Each row is a point on a landscape with many valleys, with its height.
A ball rolls from a point to the lowest of its 3 nearest points, and stops where none of them is lower. Distance is the straight distance between rows; heights are no part of it.
(150) height 239: [ -4  29  25 -52 -35 -17   3 -27   3 -19  54 -35   3   4  16 -32  14   1
   3   8   8  23  16]
(1456) height 644: [ 18   1 -28  35  21   6  17   9  -6  -9 -23  30   3 -39 -38  10 -16  13
   4 -11  20 -16  30]
(1132) height 430: [ 13   3  28  18  -6  20 -48  -7  -8   6  -1  35   5  46   5 -30  -4 -43
  -9  -5   1   9  -3]
(1270) height 352: [ -6 -21 -16  -3   8 -37  35  -8  25 -17  -3 -43  -2  -2 -33  39  -4  39
 -14   7 -20 -33  51]
(977) height 549: [-18  26  33  11  -2  17 -29  -1  -5   6 -11   6  25  21  18 -31 -17   4
 -21   0  -7 -15 -25]
(184) height 407: [-48 -12  -5 -43 -22 -29  28  -6 -27 -15   9 -31 -28 -11  14   5 -37  23
  23  14  25 -19  36]
(1633) height 316: [ 15  25  24  23  -8  10  -4  -1   5  11  -4   2  29  19  -7  -4   6   6
 -37   5 -29  12  -3]
(32) height 418: [-22  24  38 -44  -1  -6  -4 -15 -18  14   5  -5 -41  15  29 -28 -26   1
 -16  -3  11  11 -31]
(1739) height 459: [ -6   7  -3 -20 -34  -3  -8   4  -7 -11  28   3 -53   3  31 -19   4 -51
  24   6  17  13 -13]
(501) height 271: [  3 -31 -18  28   2  25  -2  21  14  55   5  16  35   3   5  34  49 -10
  12  -8  19  20 -40]
(1034) height 229: [-40 -36  -1 -32  -8 -37  19 -15  11 -11  25 -53  -7  -1  -4  11 -37  32
  -2   2  -3  -9  83]
(87) height 237: [ 14  19  20  28   5  15  -8   1  -2   8  -1 -12  48  17   7 -12   0  16
 -35  16 -19   9 -18]
(252) height 435: [-12 -16  20 -15 -10  19 -12  13  -3  25 -21  21 -11   2  16  -8  -7 -21
 -28   4  21   7 -51]
(1879) height 697: [ 19   2 -13  20  -4  15  18   1   1  13 -13  -6 -15  -7 -44  34  26   4
   3 -15 -11  35  12]
(2011) height 67: [ 13   1 -29 -11   0 -18  21   4  16 -18 -21 -30  -5  -7 -60  21  11  20
  -5 -23 -28  -8  53]
(1713) height 462: [-33   3  -6 -19 -13 -16  22 -13 -19 -23   8   4   2 -29   5  -8 -40  15
  -4  28  35 -37  53]
(289) height 844: [ 11 -11 -45  13  65  -6 -11  21  21 -42   3   6  29 -27 -50  17  44  24
  10 -19  -4 -13   9]
(1477) height 331: [  5   8  43 -17 -18   9   0  -6   1  17 -12   7 -19   7  23 -18 -16  -1
 -23  18  -7  24 -33]
(1581) height 163: [ -5  39 -34 -40   4  24 -35 -33  16 -50  47 -36  -8  52  22 -47   0   2
  15  -8 -11 -32 -29]
(164) height 46: [ 30   2  -1  17  26  11  -6   5  13   4  11 -12  44   1 -11   1  36  20
 -30  16 -27  19 -22]
(1976) height 356: [-32  -7   2 -43 -37 -28  21  -6  -5 -15  27 -46 -14  -3  -1   8 -15   4
  20   8  12  -9  42]
(450) height 251: [  7 -15 -29  15  12   9   2  31   2  43   0   4  32 -14 -10  40  46   2
   6   5  -9  19 -44]
(1344) height 507: [-27 -14   7  -7 -23 -23  22   9 -28  -3 -25   6 -15 -12  14  11 -29  -7
   7  14  15 -25   1]
(800) height 547: [ -3   9  22  -8 -14  16 -55 -21  -6 -11 -15  11  11  66  16 -22 -31  -3
  11  -2 -26 -23  -7]
(860) height 404: [  3  14  37  -9  -3   6 -60 -13  -9  -3   4  21 -12  43  15 -37  -5 -32
  -3  -3  -6   3  -3]
(1056) height 560: [ 13 -18 -37  -4  46 -15  18  16  21 -22   2 -28   6   4 -46  40  50  16
  -1 -12 -46  21  -2]
(771) height 191: [ -9  -8 -12  12   8 -25  28  -6  -4 -24  12  -3  -1 -37  -6  16 -30  33
 -19  28  11 -48  62]
(360) height 399: [ 28  26  36  30 -22  10  -9  -7   3  10   0  13  10  24  -6 -13   1 -13
 -24  -8 -14  25  14]
(964) height 628: [-28 -11   0 -33 -10 -15  15  -1 -41 -18 -11   7 -26 -23  22  -7 -53  10
  23  13  30 -36   2]
(1223) height 307: [  0  -3  21   6  10  31 -20  10   4  31 -19  35  22  22  40  -7   2  -5
 -35  -2  18  10 -41]
(1001) height 599: [-33  -3   3 -36 -21 -24  19  -8 -28 -11  -1  -8 -44   5  22  -6 -29 -17
  30   2   4   0 -13]
(347) height 770: [ 16 -21 -42  10  51 -33  10  14  19 -37  -1  -3  11 -37 -43  21  19  37
  -3   1  -8 -33   8]
(1870) height 281: [-27 -18   0 -27 -12 -32  41 -12  14 -13  24 -66 -13   1 -10  29 -27  28
 -18  -4 -14 -16  40]
(507) height 280: [ -2 -35 -21  31   5  46  -6  21  29  42 -17  34  37  -7 -10  33  18  -8
  24 -10  38  15 -39]
(724) height 379: [ 11  17  36  -6   8  24 -56 -16  -8   3 -16  33  -1  43  32 -29 -33 -10
 -21 -10   1 -11 -22]
(219) height 301: [ -1  36  20 -25 -28  -2  -9 -24 -15 -12  30 -15  -5  17  28 -42  -5 -11
 -12   5   2  13   9]
(308) height 360: [-15  15  15 -54 -12  -6  -8 -20  -2   2  31  -7 -50   3  31 -31 -11 -12
   9  -9  16  16 -30]
(2057) height 503: [-29  -1  10 -31 -11  -6  -6   5 -25  11 -16   2 -43  -4  24   1 -25  -3
  19   8   6  12 -34]
(1647) height 253: [ 12  28   9 -31  -8  13 -23 -27   9 -44  49 -16 -33  20  34 -52  10 -27
   5   6  -3   5 -21]
(19) height 187: [-25  43  12 -48   1 -11 -34 -34 -23 -32  47 -38  13  38  20 -50 -18  18
  -1  -3  -1   9   1]
(1393) height 411: [-11  -4  12   1 -14   8  23  11  -4  24 -16  -5  -8  -1  12  17   1 -11
 -11  12  -4  14 -23]
(671) height 525: [  7 -29 -36  -7  32 -34  34   5   9 -20   7 -35  -1  -7 -28  36  27  32
 -20   0 -27 -31  13]
(1119) height 323: [-28 -10   1 -24 -27 -28  37  -6 -13 -16  10 -38 -14   7  -5  17 -22  15
  -3   3  -8  -1  44]
(1604) height 521: [ -4   4  -4 -18 -50 -16  18   8  -2 -12  15  -3 -19  -1  13   5   7 -38
  33   0   0   6  12]
(1675) height 318: [  5   5 -18  34 -15  15  19  15  -1  14 -23   6 -17  -6 -16  24  -7 -15
  29 -18  -4   9  23]
(1935) height 305: [-17 -22 -10  12  -6  15  -9  23  -8  29 -33  20 -11  -7  19  19 -13 -27
   8  -2  18  -2 -34]
(825) height 606: [ 17   6   9  11   1  -4  36 -12   2   8   3 -29  -7  -7 -15  17   0  17
 -32   7 -32  20  13]
(944) height 386: [  3   4  10 -14 -30 -22  33  -6   0 -11  -8 -38 -22  -9  -7  20 -10  -2
  -3  -5  -6   5  49]
(100) height 160: [ 22  -3   2  11  24 -16  27  -7  10   8  19 -21  32 -11  -8  27  34  15
 -32  14 -35  20 -17]
(41) height 479: [ 13  23  22  31  -9  16 -41 -19   8  -4   6  26  21  51   1 -25  -7 -12
   4  -4 -23  -4  -6]
(340) height 491: [  5   7 -18  19 -11  -9  21   7  -7  -3 -26   2   2 -29 -22   9 -15   5
  20  -4   2 -25  36]
(352) height 192: [-22  18  28 -35 -23  -9  11  -5 -29  -7  18 -36 -16  -4  12 -23 -16  12
 -23  12  15  14  -3]
(1203) height 421: [-21 -10   7 -10 -25   1  33   6 -24   8 -26   2 -36  -7  20  13 -13  -8
   8   1   1   0  -5]
(1674) height 333: [ 15   8  34 -29   2  14 -39  -3  -3   3  14  14 -38  18  30 -37  -7 -37
  -3  -3  18  12 -41]
(2007) height 372: [ -4  -8  19 -16 -17   8  10  18 -26  16 -23  15 -17 -11  19  16 -14  -3
  -1   9  10  -7 -29]
(820) height 455: [ -6  22   7 -41 -39  -6   7 -18  -6 -22  34  -7 -41   7  31 -22   3 -24
  16   4   3  17 -15]
(1563) height 398: [-12  -5   9 -42 -19  -7 -14  -6 -15 -16   3  16 -51  10  28 -16  -9 -54
  23  -9   5   6 -14]
(1422) height 449: [-15 -25   4  38 -13  55  -9   8  31  54 -22  31  -3  18   4  16   3 -43
  -1 -16  23  27 -40]
(1498) height 667: [ 15 -20 -33   3  36   5  -1  21  23 -30 -19  -6  23 -19 -55  36  43  25
   9 -27 -19  -5  -6]
(1597) height 436: [  8 -29  25  44  -7  44 -18   8  21  41 -22  35  -7  16 -11 -15   6 -19
 -12 -10  32  32 -15]
(1596) height 284: [ 15  -3  15  52  17  41 -14   0  14  33   4  23  37  29 -10 -15  25  16
 -31   2  -4   8 -21]
(1937) height 204: [ -7  11  23 -30 -22 -20  12 -12 -13   1  13 -26 -29   9  22 -12 -14  -7
   0   4   1  22   8]
(568) height 319: [-15 -11  13  -8 -16   9   1   9  -7  16 -26  15 -29  -8  14  12 -19 -26
  24  -5  17  12 -27]
(498) height 282: [  0  20  36 -18 -24  -6  -3  -5 -29  -5  17   0 -23   2  12 -26 -11 -12
 -16   4   8  14 -18]
(365) height 283: [ -6 -34 -14   8  10  15  -7  31  38  55  -2  32  30 -10  19  32  35 -13
  17  -1  23  25 -46]
(644) height 609: [ -5  18  13  21   3  29 -21  -4  -5  13 -23   7  55  50   6  -3 -28   9
 -16  -6 -53 -20 -35]
(1628) height 146: [ 21   6   9  21  17  10 -20  -6  10  17  -5  -4  67  22   2  -9  12  30
 -32  15 -35 -12 -19]
(902) height 543: [  5 -11 -40  22  20 -11  12  25  -8  12  -1  20  26 -26 -10  28  19  13
  30  14  -2 -25   2]
(1389) height 438: [ 23  -9   8 -42   7  15 -20 -31  10 -16  33  21 -58  -5  33 -23  11 -45
  15 -13  26  -2 -48]
(1983) height 385: [ -3   2  18 -54  -9  -4 -16 -15  -5   3  21   5 -64   9  40 -27  -6 -35
  21  -7  19  11 -33]
(616) height 428: [ -3  32  32   3 -13   0  -9 -20 -18  -1  -1 -11  20  17   7 -28 -23   6
 -18   2 -17  14  -7]
(1092) height 575: [-14 -24 -26  14  11 -18  30  20   2  -9 -11 -17   1 -15 -10  39  16  27
  -5  12 -13 -23   4]
(153) height 614: [  1 -21 -48   6  43 -34 -10  32   1  -8  15  25  34 -39 -26  23  35  33
  25   0  -1 -11  -5]
(435) height 708: [ 23   0 -32  31  38   2   3  14   9 -25 -24  25  12 -47 -56   5   5  14
  -7 -16   7 -22  28]
(1496) height 349: [ 14 -24  34 -25  23  30 -45  -6   7   8  24  50 -46  19  32 -32  10 -60
   2 -18  33  12 -23]
(1663) height 287: [-23   8  36 -19 -23 -26  30 -10 -20  -7  15 -51 -14   0   5   4 -13  15
 -25  15 -11  22  12]
(1016) height 275: [ -2 -13 -24  44  -2  23   2   9   9  27 -25  14   0   2 -12  26  -1 -11
  23  -8  11  14 -15]
(652) height 463: [ -6  12 -18  -8 -28 -39   9  -3 -12 -21  18 -17 -14 -22  -2 -13 -21  15
  35  -6   2 -27  75]
(1576) height 109: [ 11  19  14 -13 -29   0 -13 -21   0 -15  37   1 -17  23  28 -42  18 -40
  -4   5  -3  24  -5]
(1336) height 351: [ 14  28  23  -1 -27   0 -16 -27 -18 -11   6 -10   6  26   4 -34  -3 -10
 -22   3 -21  27  32]
(89) height 480: [  8  11  -1   2 -21 -18  27  -2  -5  10 -17 -12 -22   1 -23  14  -2   2
  11  -7 -18  29  33]
(1323) height 836: [ 20  10 -53   5  36  13   8  25  27 -31 -27   4  23 -21 -55  22  17  31
   9 -31 -12 -10  17]
(1726) height 612: [  5  -1 -27  40  20   1   1  29   2 -13 -17  15  19 -27 -41  21   7  19
  24  -2   2  -8   7]
(603) height 629: [-16 -14 -11  12  -1 -25  41   5  -9 -11 -18 -19  12 -31   3  27 -17  25
  -1  15   6 -43  15]
(931) height 354: [  7 -12  42   4 -14  27 -35 -12  -2   9  -3  39 -20  19  23 -26   4 -30
  -6  -4  34  15 -21]
(2055) height 546: [  5   2  14  15 -19  -4  30  -8 -13  22 -14 -24  -9  -7 -10  19   7   7
  -5 -13 -17   7   4]
(1365) height 252: [ -5 -23  -7  31  -6  23  24   6  -2  27 -30  10   2 -13  -7  29  21 -15
   7   1  16  -2 -34]
(552) height 235: [  6 -22  -6  20   2  18   9  21   3  28 -22   0  20 -11  12  26  15 -11
 -12  13   3   7 -38]
(896) height 633: [  9  -6 -56  13  36 -10   9  24  13  -9  -9  12  22 -29 -40  32  30  24
  34  10 -12 -15  -3]
(1712) height 366: [ 10 -22 -22  15  26 -10  12  27  11   8   9  -5  14 -30 -11  36  31  13
   5  -4 -21  -4 -25]
(1390) height 223: [ 11  26  28 -11 -30   9 -23 -16 -12 -17  23 -10   1  32  17 -45   5 -27
  -8 -11  -8  20  -7]
(567) height 348: [  0   3  25 -28 -20   3 -16  -1  -1   0   7  13 -47   6  33 -29  -6 -43
   4 -15   3  18 -25]
(1369) height 262: [ 15   3  -6  36   6  46  13   1  17  28 -12  11   5   9 -20  22  30   3
  -4 -25  -1  34 -21]
(1030) height 180: [-12  39  20 -24   9   3 -55 -20 -17   2   8  -3 -10  42  29 -42 -50   7
   5 -10  -3 -17 -18]
(1707) height 494: [-23   5  -9 -29 -29 -42  25 -15 -15 -28   9 -17  -7 -21   2 -10 -24  13
  26  28  19 -37  52]
(178) height 748: [ 24  -7 -50  32  55   0  -2  25   9 -38   9  27  36 -35 -40  16  31  21
  19 -17  13  -6  -3]
(916) height 286: [-18  13  25 -25 -20 -26  25 -17 -18  -1  13 -46   4  -1  -3  -8  -9  15
 -28  23   5  23  16]
(728) height 157: [  4  44   3 -35   2  10 -36 -41   8 -17  52  -4 -26  21  34 -73  -1  -1
   7   6  12  -4 -17]
(617) height 417: [ -1  20  37   5 -15  -4  15  -3 -18   8   1 -10  12   6   5   4  -4   6
 -35  12 -15  11 -10]
(172) height 142: [ 18  -5  14  17   9  10  22   6   1  21  -1 -17  24  -9  -3  11  30  16
 -41  10 -16  16 -27]
(801) height 448: [-16  -5 -10  11 -13  -6   1   2 -26  11 -30  24 -15 -15  12  13 -20 -22
  27   5   2 -13  -2]
(1449) height 457: [  4   1 -16 -17 -13 -35  33 -11  14  -7  -3 -45 -13   5 -34  26  -5  23
  -1 -14 -28   8  58]
(1246) height 564: [ 11   2 -37  45  32  -3   4  22   9  -9 -18  34  24 -40 -18   8   5  16
  16   4  30 -21   1]
(1677) height 260: [-11  31  38 -22   3   2 -31  -8 -15 -11   2   9  -8  17  38 -42 -33   7
 -23  -4  15  -6 -33]
(1461) height 779: [ 17 -10 -41  16  67 -13 -23  24  11 -26  12  33  45 -41 -36  10  35  17
  19 -21  13  11  -1]
(1234) height 569: [  9   3   2  20  -2  35 -29  -2  11  23 -28   5  57  61   3   6 -18   2
  -2   1 -60 -23 -25]
(1719) height 240: [  9 -14   6  37   6  44  -2  11  28  43   0  32  23  12  -7  14  31  -5
 -15   0  20  26 -28]
(1195) height 804: [ 27 -13 -46  15  60 -18  -7  22   6 -24  23  43  40 -43 -39  -4  41  20
  12  -7  38  -9  12]
(1639) height 353: [  0 -14  -8  26 -10   2  20   3 -14  10 -31   8  -3 -15   2  25  -7  -4
  16   2  -8  -6   0]
(942) height 511: [ -2  -9  -8  18  24 -19  22  -7  -8 -13   8  15   8 -44  18  -4 -21  33
 -42  41  17 -46  33]
(1987) height 427: [ 12  10  28   9 -28  -5   8   4 -14  12  -2   9 -33   8  -3  -5   0 -43
  10 -14   2  30   2]
(1440) height 343: [  6 -24  34 -23  -4  13 -32  -1  -6  12 -10  28 -40  12  30 -19 -10 -30
  -5 -19  13  15 -34]
(551) height 161: [-16  46  -1 -39  12 -15 -35 -43 -15 -24  35 -33 -12  21  16 -68 -24  18
  12  -1  -2  -2  -4]
(1071) height 422: [-10   4  12 -42 -37 -38  34  -7  -1  -9  35 -49 -15  12  -3   2   9   0
   3  -1  -5  24  50]
(1941) height 671: [ 11 -33 -45   7  52 -37 -10  24   7  -3   5   9  12 -15 -40  39  54  11
  19   4 -16  14 -11]
(2049) height 381: [ 15   2 -40  30  17  19  18  24  16  22 -19   3  -3 -16 -31  33  18   8
  18 -23  -1   5 -15]
(1680) height 234: [-23  41  24 -18  -7 -10 -26 -31 -24 -21  13 -25   4  26  18 -46 -23  17
 -14   6 -11  -2   2]
(656) height 370: [ -5  37  20 -21 -38  -5  -4 -22   3 -32  47 -34   3  19  32 -45   3 -14
  -6  -3  -2  26  20]
(1922) height 397: [ 10   8  32  18   0  33 -22  -7  -6  23 -10   7   8  16   2 -24 -15 -16
 -34   3 -11  12  -5]
(487) height 456: [ -3 -23 -35   0  22 -33  36   4  16 -14  -4 -29   3  -7 -19  45  -3  26
 -24   9 -30 -35  21]
(607) height 484: [  0   2  26  30  -4  33 -53  -9  -1  11 -23  33  31  65 -13 -14 -14 -20
  -1 -10 -15  -7  -3]
(66) height 285: [-21 -29   3   8 -25  19  -1  19  -7  18 -27  33 -33   1   8  12  -7 -39
  20  -9  17   6  -9]
(982) height 419: [-13 -21 -35  39   3  17  -5  26   2  21 -35  27  13 -32   4  27  -2   6
  20   8  17 -16 -19]
(243) height 488: [  5   4  -1 -31 -50 -30  22   1  -3  -4  21 -37 -28   2   6   4  11 -25
  28  -3  -1  17  24]
(116) height 502: [ -9  28  15  -1  -4  14 -36 -13 -18   0 -18  -4  29  33  19 -30 -31  14
 -10   3 -39  -5  -5]
(1722) height 317: [  3  24  30 -31  15   1 -40 -15 -10  13   7  17 -37  14  28 -33 -18 -11
 -10  -3   9   5 -32]
(886) height 76: [-32   2  16 -64 -27 -26  17 -13 -21  -4  24 -36 -33   1  12 -15 -24   8
   5   2  17   7   6]
(250) height 124: [ 17  -9 -24  16  27  -8  39   2 -10   5 -10  21  28 -49  -5   6  -1  12
 -10  35  16 -34  14]
(1091) height 371: [  1 -40  29  13   9  47 -38  -7  16  31 -13  42 -21  24  26 -25   1 -42
 -12  -4  47  31 -26]
(1995) height 522: [ -7   2  21  11  -3  33 -43 -11  -3  13 -26  19  18  66   7 -18 -14  -4
  -1  -1 -34 -26 -12]
(1708) height 272: [  0 -20  18  31  -2  41  -4  10   8  34 -16  13   4   1  29   4  18 -25
 -13   1  12  14 -34]
(1452) height 261: [  2 -20 -11  -3   4  18   2  38  13  34 -26  17  14  -4  24  14  19 -20
  -6   2  20  19 -53]
(851) height 403: [-24  -9  12 -26 -17  -3  -1  -6 -17   6 -22  22 -39  -5  25   7 -23 -14
  21  -7  12  -7 -26]
(1780) height 263: [ -8 -24  15  23 -15  33  10   6   2  33 -27  21 -13  -4  -3  10  -2 -24
   3  -5   5  17 -16]
(1684) height 635: [ 24 -12 -26   6  33  19  14   9  19   1 -14 -13   9   2 -37  44  45  21
  -4 -11 -33  19 -15]
(213) height 367: [  4  -4 -16  17  10 -16  36   1 -10 -26  -7   2  10 -39 -12   0 -16  18
  -1  26  22 -41  45]
(1664) height 406: [ 15  15  33   5 -30  -6  -3 -10 -11   9  -4   0  -6   4  18 -21  11 -31
  -8  -4 -11  36   2]
(945) height 300: [  4 -12 -28  31  22   8   4  15   4  21  -6   8  18 -13 -28  42  36  10
  13 -15 -16  11 -30]
(421) height 368: [ 29  12  -9  33  13  28  11  12  25  23 -13 -11  19   0 -38  19  26  16
 -19 -26 -28  48  -5]
(159) height 374: [  8  20  27  12 -10  18  10   0 -10  13 -16  -2   8  12   5  -7   1 -13
 -31   2   0  17 -10]
(479) height 577: [  7  10 -17  34 -11 -11  13  -3  -8 -13 -16  32  -6 -36  -9   2 -26   1
  13   5  14 -18  35]
(1953) height 447: [-22  -5  16 -24 -16 -14  23   0 -20   4 -11 -18 -20  -7   1  14 -27  -5
  10   8   6   1   8]
(51) height 202: [-11 -10 -20   2  14 -24  30   6  16 -31 -10 -18   1 -17 -23  29 -13  30
  -4  17  -7 -42  52]
(254) height 38: [-16  -9  -8  11  -6 -30  27  -2  -7 -18  -8 -18  -4 -26  -5  16 -26  25
  -1   6  10 -39  73]
(354) height 593: [ 25  17  17   3 -30 -15  15 -14  -6  -2   4 -21   2  -3 -19  -5  14   1
 -16  -4 -25  38  30]
(432) height 476: [ 18   1 -27  16  13   3  12  28  18  -7 -19 -10 -10 -12 -37  31   4   9
  16 -14 -23 -15  21]
(1229) height 500: [-12  13 -18 -14 -21 -26   9   0 -16 -29  13   3 -11 -14  12 -13 -18 -10
  38  11  22 -37  52]
(442) height 512: [ 35   6  -4   6  13  17  25  11  22   4 -12 -20   5  -2 -40  28  36  22
 -19 -26 -32  34   3]
(1839) height 524: [  6 -10 -24  17  18  -2  18  19   2 -12 -15 -18   3 -16 -24  31  -2  12
   7   2 -20 -20  27]
(826) height 213: [ 18 -10  -7   7  12   2  17  17  -8  34   8  -5  29 -12   2  29  41  10
 -19   4 -12  15 -34]
(1831) height 250: [ -7 -17   2 -12 -14 -42  19 -16  17 -10  22 -37 -12  -6  -3  14 -18  22
  20  -7  -6 -25  83]
(1653) height 576: [ 11 -18 -46  22  41  -8  -1  21  13   0  -2  24  40 -34 -18  33  32  15
  29   0   1  -6  -8]
(527) height 155: [ 16 -26 -37 -14  40 -11   2  25  22 -43 -11  -6  18   1 -55  39  58  23
   4 -20 -35   8   5]
(2010) height 211: [-14  28   5 -46  23  -1 -41 -35 -14   0  46  -9 -26  13  32 -56 -20  23
   5 -10  19  -4 -30]
(81) height 346: [ 17 -15  25   0  14  55 -29  18  22  42 -31  41  15  10  35   0  -3 -23
 -24   0  31  12 -50]
(1642) height 358: [-26 -21 -13  11  -5   2  10  28 -20  14 -40   6  -2 -18  19  20  -7  -5
  11   9  10 -15 -29]
(1573) height 832: [-12 -27 -40  -8  59 -34   7  21  16 -32  21  -4   2 -13 -43  32  26  27
 -10   3 -27 -19  17]
(2043) height 492: [ 12 -10 -16   0   8 -28  31   7  14 -19 -12 -33  -1 -13 -38  32  -2  37
  -7 -10 -22 -15  40]
(192) height 165: [-24 -10  -5 -12   0 -46  21 -17  -3 -18  31 -28  -1 -19   5   2 -33  24
  13  16   6 -28  80]
(46) height 212: [ 13  -6   5  28   0  32   7  20   4  25 -15   9  21   3  -7  20  22   1
 -18  -2  -3  21 -26]
(547) height 465: [  8  -1 -50  51  25  32  -9  21  18  10  -9  36  16 -20 -30  17  15   3
  33 -28  21 -16 -15]
(2034) height 693: [ 21 -14 -51  27  58 -24   2  17   8 -32  14  13  26 -36 -42  14  38  38
   8  12   4 -21  11]
(805) height 542: [-19   6 -21 -34 -30 -36  17  -7  -1 -30  17  -6 -34 -11  14 -11   0 -30
  49   3  12 -22  26]
(1516) height 135: [ -6  40  -5 -44  11   1 -49 -24  -1 -22  33 -15 -11  43  28 -52 -22   9
  18 -13 -17 -24 -25]
(1548) height 723: [  0  -3   4  -7   1 -27  43  -6   6   2  -5 -56  -4  -1 -18  36   1  20
 -25   5 -30   8  13]
(1353) height 535: [ -3 -10  24 -37   4   4  -4  -8  -5  11  -8  11 -57  -7  38 -18 -35 -15
   3 -11  21   0 -46]
(1348) height 556: [  9 -12 -25   9  17 -21  23  13   9   0  -9 -21   8 -11 -34  49  25  18
 -16  13 -32 -16  18]
(346) height 460: [ -7 -40  12  29  -2  60 -23  -3  49  44  -8  42  21  16   5   4  14 -33
 -15 -14  57  30 -40]
(1975) height 347: [ 16  -2  27  29   9  37 -36   9  10  17 -34  30  37  28  21 -16  -5  -9
 -34   9   0  -4 -20]
(1931) height 562: [ -2 -27 -40  29  32 -15 -10  23  10  19  -5  32  29 -25  -2  33  31   7
  34  13  17 -17 -20]
(796) height 326: [ -5  29  31 -15 -17 -14 -11 -26 -14 -11  20 -27   9  25   9 -34 -12  -4
 -18   1  -6  10  29]
(10) height 391: [  8   0 -19  15 -27 -14   0  12  -3  -1 -11  24 -16 -17   4   7 -12 -22
  44  -4   0  -6  22]
(1299) height 611: [-13  -5 -12 -12 -30 -11 -15  -6 -10 -30  -3  26 -37 -14  21 -12 -11 -40
  54  -1  16 -13  11]
(1584) height 384: [  1  -8  17  11  16  36 -45  20  37  36 -11  31  52  25  23  -4   3 -14
 -29  24  31   4 -43]
(1280) height 337: [ 14  49   1 -26 -25  11 -25 -21   6 -49  46 -25   0  36  27 -61   7 -24
  -4   9 -13 -10  -7]
(1434) height 393: [-10   1  -1 -18 -39 -31  27   3 -15  -5   7 -24 -25 -17   7  11 -19   4
  28   4  -4  -8  36]
(426) height 432: [ -7   9  -5   7 -28 -33  23  -2  -6  -8  -8   1 -13 -17  -4  -2 -26   9
  28  11   3 -26  51]
(1819) height 147: [ 24   0  14 -27   9  25 -48 -35  15 -26  45   9 -38  20  30 -46  -1 -18
   5   1   9 -13 -33]
(1845) height 220: [-29  21  12 -53  -1  -8   0 -11 -34  -9  35 -37 -30  -2  22 -31 -20  -7
  12  -6  24  17 -23]
(926) height 458: [  3  -8 -29  27  28 -15  24  22 -16  -3  -8  19  32 -45  -2  23   4  23
   3  28   9 -35   0]
(1169) height 375: [ -3 -18  22  16  26  58 -50   1  36  34 -25  43  34  28  12 -18   1 -14
 -35  11  18   4 -20]
(1121) height 470: [-10   5  25   1 -13  -6  31  -2 -13  11  -1 -25   4 -11   0  19   3  25
 -39  22 -13  16  -7]
(892) height 350: [  4  -1  33 -11  24  18 -53   2  10  22  -7  33 -17  23  29 -34 -22 -19
 -10  -7  11   3 -24]
(858) height 108: [ 21  27   8 -29   8  11 -41 -31  -5 -29  38   9 -12  28  18 -46 -10  -5
  17  -6 -12 -11 -20]
(790) height 390: [ 39  26  18  37  -8  20   3 -13   1   9  -8  -7  29  15 -28 -12  10   8
 -32   2 -32  22   9]
(1142) height 357: [-28  -4   0 -11   8 -19  29 -10  -5 -35   9  -1  15 -20   7  -3 -48  31
 -20  23  35 -38  66]
(1923) height 815: [ 20  -8 -40  32  68  18  -1  14  17 -19  13  44  42 -56 -37 -13  24  16
   8 -24  55   6 -10]
(107) height 138: [-17 -21 -22  -1   6 -31  21  -7   5 -24   1 -26   2  -8  -4  27 -21  33
 -10  11  -9 -35  57]
(1426) height 420: [  7   2  32  46 -15  30  -9  -5  15  37 -14  20  12  26  -5 -13   9 -24
 -15  -5   1  24 -10]
(1626) height 587: [ -1  17  -5   7 -17 -23  14  -7 -25 -21  -7  20   1 -36   8 -27 -28 -11
  18  18  26 -23  49]
(987) height 309: [ -7  46  13  -8 -20   3 -38 -11 -25 -12  21  -5   3  48  11 -33 -17 -11
  -2  -9 -26  -6   8]
(1497) height 464: [  5  10 -15   6 -11 -20  20  -3   2 -11 -21  -9 -11 -23 -27  14 -14   0
  22  -7 -13 -17  57]
(1867) height 568: [  3 -30 -43  24  26  11 -15  29  20  29   4  38  40 -15  -6  39  48   7
  40 -11  14  -2 -34]
(445) height 489: [ 11  11  12 -17 -38 -29  19  -6  15   2  28 -42 -21   3  -5   1  11  -7
  15  -2 -21  24  48]
(1844) height 121: [-27  13  21 -44 -29 -14  10 -29 -15 -12  36 -42  -5   3  17 -23   4  -1
 -10  -3   0  34  21]
(1735) height 490: [ -2  11  28   7  -7  -9  19 -16   1   8   4 -41  19   0  -6  -1   1  19
 -39   9 -26  13  -3]
(765) height 412: [ -3 -24  27  49   7  47 -48  -7  30  23 -21  45  38  50  -8 -29   2 -25
 -17  -5  37  15  -9]
(1971) height 636: [ 21  -8 -17   8   7   3  31   5   2   9  -8 -16   5 -17 -29  28  33  13
 -15  -5 -30  11  -4]

For each start below, name the point where the ball stops.
(501): (164)
(153): (250)
(2007): (46)
(1426): (164)
(1941): (250)
(644): (858)
(89): (254)
(1971): (46)
(1299): (46)
(432): (46)
(1121): (164)
(243): (254)
(445): (254)

Call two points neighbours if one is among the 3 nearest of the other. Go from one point of each pair to the other, from neighbour to neighbour, staying as low as possible. Name the highest point that can't be avoided.
(527) / (2011): (1684)
(250) / (2011): (1449)
(1576) / (1844): (219)
(886) / (1844): (352)
(254) / (250): (213)
(858) / (1576): (1647)
